A landscape with many valleys, sampled at points; each row gives a point and its height.
From any point a ball rolls to the lowest of the 2 points nearest to it. It stops when none of these is lower. Distance is the straight distance between rows; heights are no part of it.
k_859: [-19 -12 -68  -6  52 -23  31  28 -42  -1 -13   3 -11   1  68  -7 -27  32
 -12  19]  height 36.4
k_512: [ -4   6 -16   4   6  -9 -30  38 -34 -25 -52 -31  -1 -42  45  16  37   2
 -31 -17]  height 52.4
k_708: [-42 -12  26 -29   9   3  -3  -8  -9 -17 -14  40  32  50  20 -12 -17 -52
  10   9]  height 14.6
k_196: [-20  21  -3  16  53   8  -9  10  -6 -17  36 -13 -54  -3  64 -22 -53  21
 -18 -45]  height 48.8
k_691: [-39  63 -24   3  20  23 -12  -2  -1 -43  -1  11  21 -25  -3 -18  13  27
  -2  -1]  height 37.8
k_53: [ 18  -7  -9  40  79  11 -20  26 -36 -35  -4  12 -94  -6  42   6  -3  11
  33  16]  height 58.6
k_884: [-14  14  58  43  -8  -2  77 -50 -14  -9   6 -57  58  23 -81 -44   4  46
 -23  27]  height 48.1
k_63: [ 23  31 -20 -43  30 -15 -24  29  18  40   3  34   7  35   4 -24 -54  -9
  35 -37]  height 25.8
k_213: [ 50  -8  36 -39   1 -24 -13   3 -26  19 -15  48  14   7  31   5 -45 -32
  77 -19]  height 71.5
k_509: [ 42   3  30  12   7  11  10  21  44   9  22  -5  -7  -3 -35   4 -50 -59
  40 -22]  height 19.0
k_503: [ 15  -4 -15  15  21 -22  14 -20  48   5  22 -20  17   8 -58  42 -38  32
  24   8]  height 22.8
k_943: [-18 -68   9   2 -45 -22 -15   7  29  36 -28  11  40 -17 -35   0   4  -1
   2 -19]  height 78.9
k_250: [-58   2 -14  31  75   0  20   7 -22  -3  30 -24 -35   0  40  -3 -19  43
  15 -14]  height 51.6
k_58: [ 42  37 -56 -11   2  35  -3 -19 -16   6  34  49  -9  22  51 -17 -13 -57
  49   4]  height 39.7
k_60: [ -4  -9  -7  61   0  10   3  -5  67  -2   0 -29  67   1 -82 -58  38 -30
  -7  -1]  height 54.3
k_502: [  3 -13  18  16 -37  -1  47   9   0  -6 -29 -15  22  32 -83 -20   6  52
 -34  32]  height 45.1
k_240: [ 25 -18 -19  -3  11  -8  26  26   2  -5  22  -6 -17 -11 -47  67 -34  12
  -7   5]  height 19.3
k_59: [  6 -12 -27  20  -1   7  59  10  41 -30 -50 -47  33   2  -3  -1  31  47
 -32 -18]  height 48.9
k_591: [-25 -30 -38 -14  -2 -26 -12  37  23   7  22   1  -7  -5  -9  26 -15  -2
 -23   7]  height 12.7
k_680: [ 36   4 -31 -38  81 -16   1  17 -15  29   1 -16 -57 -14  87   5  -1   3
  11 -13]  height 26.9
k_357: [ 39  32  46 -56 -19  10  -8 -14  21  12  -3  33  38  23 -42  20   3 -13
 -17  -1]  height 38.8
k_791: [  0   8 -16  -2 -20 -20 -68  14 -38  -2  17  40 -86 -10  13  12 -27  -6
  17  16]  height 50.4
k_640: [  0 -45   1  14   7   4  16 -30  26 -29 -50  16  84   8 -61   0  48 -15
 -25  10]  height 52.0
k_819: [-23 -65  36  50 -40  -9  18  -8   0  -4 -21 -23  38   6 -55 -40  20  16
 -29  31]  height 42.7
k_808: [  2 -26  14  12   6  -5 -11 -36  32  14 -30   5 100   7 -90 -48  69 -38
  10   4]  height 53.2
k_395: [ -4   1 -21  26   0 -36 -20   0 -28 -16 -15 -39   0 -10  52  22  -7 -25
   3  18]  height 47.2
k_646: [  7   1  56  -3 -34 -16  59 -25  20  14  19 -49  26  38 -97 -31  13  22
 -36  41]  height 46.6
k_835: [ 27  26   0 -25   8  12 -60   6  17  28 -19  57 -23  60  48  31   8 -28
  26 -42]  height 67.3
k_202: [-11  15  41 -59  22   1  -1   8  -9  39  55  -3 -56 -39   8  10 -27 -10
  13 -19]  height 36.7
k_15: [ -3  21  14  28  -2  49   2  -6   2  62  16  -8 -29  -1  -2  10 -17  33
  34   4]  height 45.0
k_244: [ 40 -11   9  -5  60   4 -60  30 -42 -11 -20  75 -45  -3  34  30 -34  -9
  37 -34]  height 63.0
k_830: [ 22  23  28 -24   1  21 -11  16  27  -4 -30  10  31  18 -14  26 -26  17
 -45 -43]  height 41.2
k_510: [-33   1   2   3 -38  -5  -2 -63 -12 -31 -14   0  64 -12  19 -29 -24  26
   0  13]  height 20.9
k_310: [-37 -17 -19  25  -3 -36  42  14  19 -14  15 -38  14  45 -30 -21 -25   0
  -5  64]  height 24.7
k_850: [ -9  -6 -50  26   9  11  48   6  41 -32 -21 -26  -6  34  23  10  38  19
 -57  24]  height 47.0
k_603: [-20 -38  29  22 -33   8  17 -21 -28  18 -33 -21  40   7  -9  -9  65  35
 -31   8]  height 39.3
k_550: [ 55  23   6 -72 -14  36 -34 -36 -33  -7   9  87 -25 -40  23  12  19 -17
  22 -29]  height 29.9
k_361: [ 16 -22   8  51 -28 -16  37  -2 -25  32  -1 -75   1 -11  -4  32  25 -27
  -6   1]  height 60.3
k_532: [  0   6   8   8 -12   0 -88  36 -26  -4  -3  32 -50 -28  19  -4 -11 -30
   7 -51]  height 53.5
k_915: [-32  -7 -53  57  70   4 -10  17  -6 -26  -1  -4 -68   6  53  17  10   8
 -10 -12]  height 55.2
k_112: [-59 -22 -54   9 -19 -42  25  21  28 -19  -2 -20 -31   6  11 -12 -29  28
 -21  29]  height 19.8
k_851: [-26  18  54  15  10  26 -39   2  -1 -18   1   0 -18  15 -37  29  30 -17
   6   9]  height 75.8
k_834: [  9  32  10 -25 -48  11  10   2  17  76  11 -32  20   1  -2 -26 -16  19
 -24  -5]  height 37.7
k_245: [-55 -15  37  33  -7  10  11  12 -24   1  13 -41 -29 -51   4 -22  32   5
  -5 -29]  height 42.3
k_261: [ 23 -11  38  -8 -59 -13  -8  -9  22 -12   5  27  75 -13 -78 -54 -16 -38
  -4  -6]  height 14.9
k_444: [ 61  19 -12  -5  25  12  19 -21 -18  20  -9 -28 -40 -43  77   5  18  23
   0  -3]  height 33.9
k_767: [-31   4  12 -19  -6  -7 -11  15   9   4  44 -17 -44 -66  31 -21   2   7
  -9 -33]  height 39.5
k_470: [ 13  25  -2 -14  23   6  11  18  46 -10   3 -31  29 -17  14   4  -8  -8
 -42 -23]  height 43.6
k_424: [ -2 -34 -38  14   2 -27  22  31 -25  19  -8  -3  33 -33 -12 -21   9  -9
  51   6]  height 33.2
k_214: [  4   3 -65   0  -2  30 -29 -26  -8  13  20  34 -57  31  80  -5  22  14
 -17  10]  height 25.9
k_775: [-47   2  68   5 -26 -16 -52 -16  34  29 -22   6  -7  37 -62  10  18 -29
   0  10]  height 76.8
k_435: [ 23  32  -6 -30  16  26 -27  -1   9  14  41  44 -27 -33   9  16   0  -7
  23 -30]  height 33.7
k_548: [ 35  16 -21 -31  57  29  -8 -24 -32  28  52  38 -49  -7  71  -5 -18 -59
  42 -22]  height 43.7
k_87: [-20 -26  10  44  26  26  32  15  12  -1  17 -54  53  25 -43 -30  30 -47
  -3   2]  height 55.7
k_81: [-11  29 -30   8 -31  40  15  18 -13 -25  -1  12  31 -30 -11 -17  57   5
 -20  30]  height 32.9
k_356: [-13  -3 -47 -13   1 -35  48  25 -19 -41 -31 -18  -2   3  53  21  26  29
 -37  38]  height 43.1
k_406: [ -6  27  11  -1 -15 -15 -78  14 -15 -40 -26   1 -14 -57  31   5  10   0
  15 -19]  height 56.2
k_411: [ 55  12   5   2  68  20 -48 -39 -27  -5  32   9 -61 -37  73   8 -24 -18
  22 -50]  height 46.9
k_262: [  1  19 -57  21  -5   9  79  28 -46 -17  32 -41   4   2  10  -3   2  68
 -44 -12]  height 16.0
k_290: [-16  40  -1  18  17  12 -26 -10  -8 -63   4 -33   0 -52 -20  23  -4  65
 -26  -8]  height 41.6
k_334: [-29  -6 -20   6  -4 -12   6 -33  73  -1  18 -14  34 -16 -59   1  -3  37
 -15  12]  height 25.3
k_29: [-43 -15  54  57   4 -46  45 -25 -31  -1   9 -89  39  20 -89 -10  12  44
 -18   3]  height 49.9
k_84: [-10   6  17   2 -54  16 -17  -6   1  47  28  12 -30  30   5 -16  -8   6
 -10 -19]  height 41.5
k_589: [ 34  -7 -61 -30 -28  22 -12  -6 -11  24  -7  37 -36 -17  62  27  37   4
 -35  27]  height 12.8
k_377: [  6 -40 -30  24   4   9  65  22  39 -28 -48 -15  77  24 -30  -4  23 -11
 -28  19]  height 50.6
k_237: [  4 -68  46   2 -23  -9 -14  -5  67   1 -56   2  37  18 -64   5 -23   2
 -28  -6]  height 78.2
k_107: [ 22  15  41  37 -42  49  32 -14 -18  15  35 -30 -11 -17  -8 -12  -3  40
  -2  21]  height 48.0
k_25: [ 35   3  28 -57 -26 -13  -6 -23  -7   5  21  67  32  36   2   3 -12 -56
  43 -32]  height 70.6
k_659: [ -1  15   9  18  -3 -16  -9 -21   1 -40   0 -50  18 -32 -45  72  23  40
 -50  10]  height 44.9
k_383: [-30  -5 -10 -44 -20  12 -22  -1 -22 -36 -15  59  11  -5  49 -21 -17 -12
   7   2]  height 21.2
k_900: [ -6 -15 -33 -26 -14  28   5   8  18  18 -22  40  19  11  -2 -16  39  -3
  -7  21]  height 26.8
k_594: [ 20  24  13 -81 -11  22 -41 -21  28 -41  -9  79   0 -17  40 -11   8 -17
  11 -17]  height 26.4
k_223: [-19 -22  32  55 -54  12  53 -13  22 -34  16 -68  -3 -45 -41 -29  25  29
 -37 -16]  height 45.8
k_329: [ 12  33  -7 -10  23 -22  19  11 -10  43 -14 -47 -16  -9  51   6  42  18
  -7   7]  height 39.4
k_611: [ 24 -21 -47   1  23  -2 -52   6 -21  20 -25  63 -20  33  34  28 -28 -27
  40 -38]  height 65.3
k_988: [ -6 -18  49  30   2  -1  22 -35  -6  27 -36 -32  44  20  -7  29   7  25
  -6  -4]  height 35.3
k_10: [ 39   4   2 -66 -14   6   0 -10  17  19   5  29 -14  -9 -10  50  -1  -5
   7 -14]  height 36.5
k_243: [-40 -72  26  74 -47   0  37 -36  49 -19  21 -43  25  -7 -68 -36  39  11
 -45   6]  height 44.5
k_19: [-29  -9 -26 -16  -2 -11  13 -40 -27 -27  12  28  24   3  37  -2 -28  19
   3  43]  height 26.1
k_200: [-50 -30  27  34 -21  -3  26   3  13 -14  11 -55  18 -56 -51  -9  69  -7
  -1  -2]  height 44.7
k_629: [-13 -13  60   6 -20 -15 -28 -21 -22 -30 -31   2  52 -12   3 -26 -18 -18
  26  -8]  height 15.9
k_957: [ -3  38 -18  17  41  12  37  33  18 -34  30 -37 -25   3  18  10 -35  27
 -42 -32]  height 46.0
k_464: [-10   9  54   3  26  22   2  -6 -11 -17 -26   8 -40   7  10  19  -6  28
   5  43]  height 74.5
k_764: [  9  16  29 -34  12 -23   4  -8  -6  -8  10  22 -52   5  26  25 -18  -2
  35  64]  height 73.4
k_315: [ 40  -4  -9 -48 -20  22 -39 -15  13  34  -1  79 -41  34  47  19  20 -82
  62 -40]  height 68.9
k_795: [ 21  15  39 -54   2 -42 -12   6  -5  27  -6  39 -38  22  24   3 -10 -61
  69  23]  height 72.4
k_720: [  7  15  47  44  -8 -15 -21 -27  17   5 -24 -41  49  33 -59  -2   0   3
  -5  18]  height 31.9
k_24: [-13 -29 -31  33  17 -13  37  15   3 -23 -28  -4  30  21 -10 -19 -17   6
  42  42]  height 28.6
k_468: [ 50   4 -22 -76 -22  -3 -32 -42  11  41  33  96  -5  34   1  36  -6 -71
  76 -51]  height 69.8
k_521: [ -9  24 -62 -11 -41  -3 -36  -8  -4  17  21  40 -34  30  57 -14   5 -48
  18  22]  height 34.5
k_788: [ 34  22 -63 -26  61  13 -13   0  13  40  -7  38 -66  20  72  -2  16  16
  -9  10]  height 17.3
k_89: [-18 -12  25   2 -56   6 -30 -10   8 -29 -12  19  54 -15 -19 -35 -18 -47
 -16 -51]  height 11.7
k_931: [-65 -37  22 -30  -9  -6   6  -8   2  12 -12  16  22  20  -8 -10  23 -10
  -7  42]  height 20.6
k_624: [ 37   2  27 -18 -14   3 -10   4  42   0  31  33  42   2 -81  -5 -34 -54
  33 -40]  height 17.1
k_204: [-15  18  31  -8 -35 -25  24  24   0  24  -3 -60   8 -20  -6 -43   1  37
 -49   3]  height 33.5
k_475: [  0 -11 -13 -18  75   6 -30   0  -8 -37 -20  42 -58  -2  30  39 -25  19
  37  -5]  height 61.0
k_447: [ 21  37  18   0  17   2 -28   2  15  16   5 -18   2  15  -2   0 -59  -9
  38 -32]  height 21.9
k_982: [-37 -38  62  -3 -12 -38 -26   0  12 -13 -52  11  10  42 -55  20 -21 -12
 -25  19]  height 77.6
k_47: [ 18 -13  -6  23  12   6  30  37 -26  -9  -2 -54  24  10 -33  25  22 -26
 -22  13]  height 57.9
k_954: [ 28  17 -35 -13 -18  34  29  35  -8  19  45  57 -34  44  21 -14 -23 -30
   3  19]  height 43.8
k_408: [ -6  26 -18   4 -23 -14  19  18 -49  14  35 -43  -5 -33  26 -17  -5  44
 -48 -11]  height 26.5
k_77: [ 15  31 -17 -24  -3 -35  46  22 -39  -2 -19 -37 -15   0  35  -8  14  25
   3  59]  height 44.6
k_160: [-10  19  14  23 -34 -18 -30 -16  36  11  -1 -34   3 -20 -31   7  -7   1
 -13  14]  height 28.5
k_432: [ 27  13 -17 -25   0  20 -23  26 -41  -6   9  72 -52  36   2  21 -30 -19
  13  21]  height 47.1
k_161: [ -6  36   0  24 -18  16  38  -7 -15  -2  47 -58 -38 -39 -19   4  34  28
   8  41]  height 50.5
k_923: [-25  -3 -62  11  34  11  27  49 -54  -4  -2 -13  17  -7   5  17 -14  60
 -21 -21]  height 26.7
k_385: [ -6 -28 -46   6  18 -22 -49  13 -31  32  -2 -15   8 -27  41   1 -14 -16
  46  -5]  height 40.4

Where does a ball stop that starts at each point below?
k_532: k_589
k_406: k_591
k_47: k_356
k_603: k_591

Call two points neighbours if one is among the 2 nearest of the other. Go from one point of each pair to the other, from neighbour to neighbour, staying as low as possible. Name the highest point that can't be avoided.
k_708 / k_89: k_19
k_708 / k_591: k_659
k_589 / k_262: k_77
